The views of a scene show one set of named points, each view turned or mirrored, and shifted as a whole, with a little noise and some points left out.
In the rows, 128 means zero.

Scene 1
View 1
Ruv: [140 114  72  95 123 154 145 149  94 135 143 119 111 159 119 170  76  70
 180 138 142 133 135]
numi: [180 121  79 114 127 223 167 128 120 157 211  78 150 148 203 159 141 150
 116 122 151 131 122]
tis: [131 140 115 132 144 103 154 107 141 100 158 115 134 158 131 149 117 131
 146 112 120 167 187]
fadeg: [128 148 127 125 145 189 165 129 130 137 164 121 152 152 119 180 108 108
 117 147 133 140 124]
kozul: [139 121 106 115 124 161 165 128 126 118 162 100 155 141 134 163  89  68
 135 154 138 147 110]
fod: [152 123  72 130 131 121 155 115 128 114 159  98 140 145 159 142 128 133
 150  98 133 155 181]
kogor: [153 139  99 124 139 187 167 122 130 142 190 102 145 151 161 157 135 151
 119 118 138 141 146]
zor: [149 129  92 130 129 123 158 115 134 113 166  99 143 148 157 147 123 128
 140 112 128 158 169]
Rori: [164 130 137 121 131 177 169  93 156 111 222  67 167 154 201 144 141 152
  94 133 139 166 144]
tuve: [144 141  93 108 147 219 151 144 103 169 187 127 115 162 144 178 128 159
 131 118 139 131 143]
biv: [131 142  71 157 147 107 156 134 122 125 119 136 148 135 113 158 123 134
 158  98 120 142 180]
gugi: [153 135 122 149 129 145 185  89 170  98 188  75 197 129 186 140 138 125
  90 131 135 163 135]
Nop: [144 132 128 115 132 182 167 111 143 119 188  90 156 153 152 161 110 104
 116 152 138 151 119]
begu: [145 143  88 142 149 105 149 114 137 116 164 121 128 154 150 144 151 189
 142  76 122 159 215]
View 2
kogor: [138 114 174 133 147 126 122  98 121 113 126 121 181 143 119 158 119 124
 143 194  91 133 143]
numi: [138  97 168 153 167 131 104 108 113 147 111 117 173 163 107 129 112 108
 153 212  89 127 109]
Rori: [145 106 174 146 142 155 140 120 115 140 127 140 167 121 142 112 139 154
 172 171  62 111 127]
biv: [119 133 159 109 102 114 135  51 141  26 155 102 173 124 123 184 138 111
 123 172 120 154 194]
begu: [110 109 177 122 124 127 136  89 123  43 167 129 151 112 120 175 160 120
 181 152  67 134 183]
kozul: [152 132 163 142 117 129 120  99 162  98 135 113 185 105 131 119 136 146
  70 201 150 127 148]
Ruv: [127 124 181 145 155  99  85 113 156  69 150 110 180 117  89 169 137 106
  65 223 157 136 152]
tuve: [134 118 179 123 175 103 111 115 117 119 129 123 201 154  97 199 108 114
 117 219 104 144 143]
fod: [116 109 164 138 118 127 119  81 135  47 152 118 149 117 117 149 148 111
 149 171  98 134 165]
tis: [119 122 169 124 114 126 144  91 142  47 163 130 168  99 131 170 161 142
 134 157  96 133 185]
gugi: [151 113 153 135  98 166 157  80 128 123 121 122 165 120 160  97 140 158
 158 156  77 116 141]
fadeg: [158 140 167 121 130 118 141  99 140 116 132 119 208 125 134 164 116 153
  86 199 119 137 153]
zor: [123 114 167 136 121 129 129  92 137  64 149 121 161 113 124 141 152 126
 141 174 103 131 166]
View 3
zor: [181 131 135  96 111 183 147 108 101 157 165 153  87 137 146  85 143 177
 101 123 123 106 100]
kogor: [152 134 130 109 147 162 133 128 100 121 139 141 108 150 118 116 157 167
  88  98 118  99  70]
fadeg: [157 170 148 118 139 151 107 120 150 138 149 143 110 139 151 116 142 127
  82  96 135 108 116]
fod: [184 132 136  83 109 194 154 106  86 154 166 154  77 140 137  85 143 188
 107 120 124 102  95]
tis: [209 153 144  80 118 193 149 104 124 180 169 140  88 148 155  82 148 183
 100 126 111 113 123]
begu: [215 141 128  49 133 198 164 101  83 157 165 113  84 151 132  67 158 225
 111 110 118  87  99]
Nop: [155 136 138 134 131 156 127 125 129 145 145 163 112 138 144 116 143 140
  79 121 111 124  90]
Rori: [168  84 112 152 152 137 151 130  98 161 148 118 131 124 155  72 162 171
  72 131 115  93  79]
kozul: [133 143 153 144  96 163 112 113 132 140 154 196  94 127 157 127 124 111
  85 122 133 129 108]
gugi: [166  84 127 150 121 140 140 116 103 167 168 130 109 104 179  50 144 158
  81 127 152  81 106]
numi: [123 103 118 143 149 142 131 134  76 106 130 143 120 135 113 116 156 161
  80  95 129  90  47]
biv: [189 174 154  51 103 206 134  94 111 145 171 145  61 147 144  89 136 177
 118  91 149  96 128]
tuve: [150 166 135  98 163 162 122 130 116 103 128 135 115 162 105 137 158 162
  83  77 113 103  73]
Ruv: [150 184 160  97  95 198 121 110 129 133 149 207  78 154 119 154 127 136
 104 115 104 145 100]
View 4
kogor: [113 140  87 124 122 146 122 112 139  99 117 168 142 146 174 128 144 152
 145 163 168 163 147]
gugi: [158  97 108 120 154 119 106  99 123  94 126 194 192 153 164 141 155 169
 142 189 144 106 118]
tuve: [ 88 167  73 128 101 157 133 119 151  90 119 150 111 149 170 130 131 133
 145 144 180 197 162]
tis: [ 87 112  95 112 164 125 106 146 122 119 111 132 134 131 163 139 180 133
 133 165 194 118  83]
fod: [ 97 120  81 120 155 136 113 130 112 139  92 158 141 121 171 135 188 155
 133 174 189 148 105]
zor: [101 116  93 121 146 127 108 126 118 122 101 156 147 133 164 136 181 152
 133 170 181 143 105]
begu: [102 138  71 103 166 169  96 146 123 150 103 135 135 113 193 124 188 147
 151 175 220 114 113]
kozul: [ 85  95 107 145 131  91 123 112 121  72 110 178 134 163 130 147 156 143
 113 155 148 182 101]
numi: [136 154  84 122  93 152 143  96 145 111 107 194 156 147 177 132 131 174
 150 172 143 198 178]
Rori: [159 127 110 100 119 133 140 115 146 107 130 172 189 148 172 142 131 164
 152 173 135 112 133]
Nop: [101 121 102 125 111 109 139 119 137  86 116 166 142 156 148 151 138 144
 130 154 145 173 122]
View 5
Nop: [161 145 124 119 152 122 144 129 150 138 163 104  98 129 133 116 124 130
  94 125 164 168 144]
Ruv: [195 169 129 156 140 118 108 107 108 165 170 161  95 128 138 113 129 102
  93  92 158 215 156]
tuve: [182 164 109  99 139 130 153 124 136 104 185 118 129 128 143  61  72 113
  82  85 159 175 173]
zor: [145 165 134 142 135 105 153 133 128 141 121 118  92 140 153 104 126 118
  86 116 136 187 152]
fadeg: [185 160 130 133 169  98 145 142 140 128 190  99 111 135 140  93 127 142
 119 112 150 155 157]
Rori: [114 134 122  88 142 119 189 142 179 107 116  61  99 140 148 108 111 144
  76 146 158 133 142]
numi: [131 163 131  61 144 152 178 146 178 109 153  93 111 120 145  93  91  87
  66 104 164 171 165]
gugi: [109 155 148 114 158  98 190 168 167 124 111  62  94 142 157 118 147 139
 106 153 128 134 142]
biv: [161 187 143 172 127  81 153 137  98 146 100 131  97 147 168  80 131 123
  99 104 104 186 163]
begu: [142 169 116 153 107  80 182 124 104 111  65 112 112 155 177  49  85 137
  68 109 105 166 163]
kogor: [149 160 125 105 144 116 172 144 149 113 147  96 113 133 151  80 101 119
  83 109 144 160 163]

In a view up to two points have been moved. Name them for each view, in the order of its rows, or write -.
view 1 => Nop
view 2 => begu, Ruv
view 3 => kogor, kozul
view 4 => -
view 5 => zor, biv
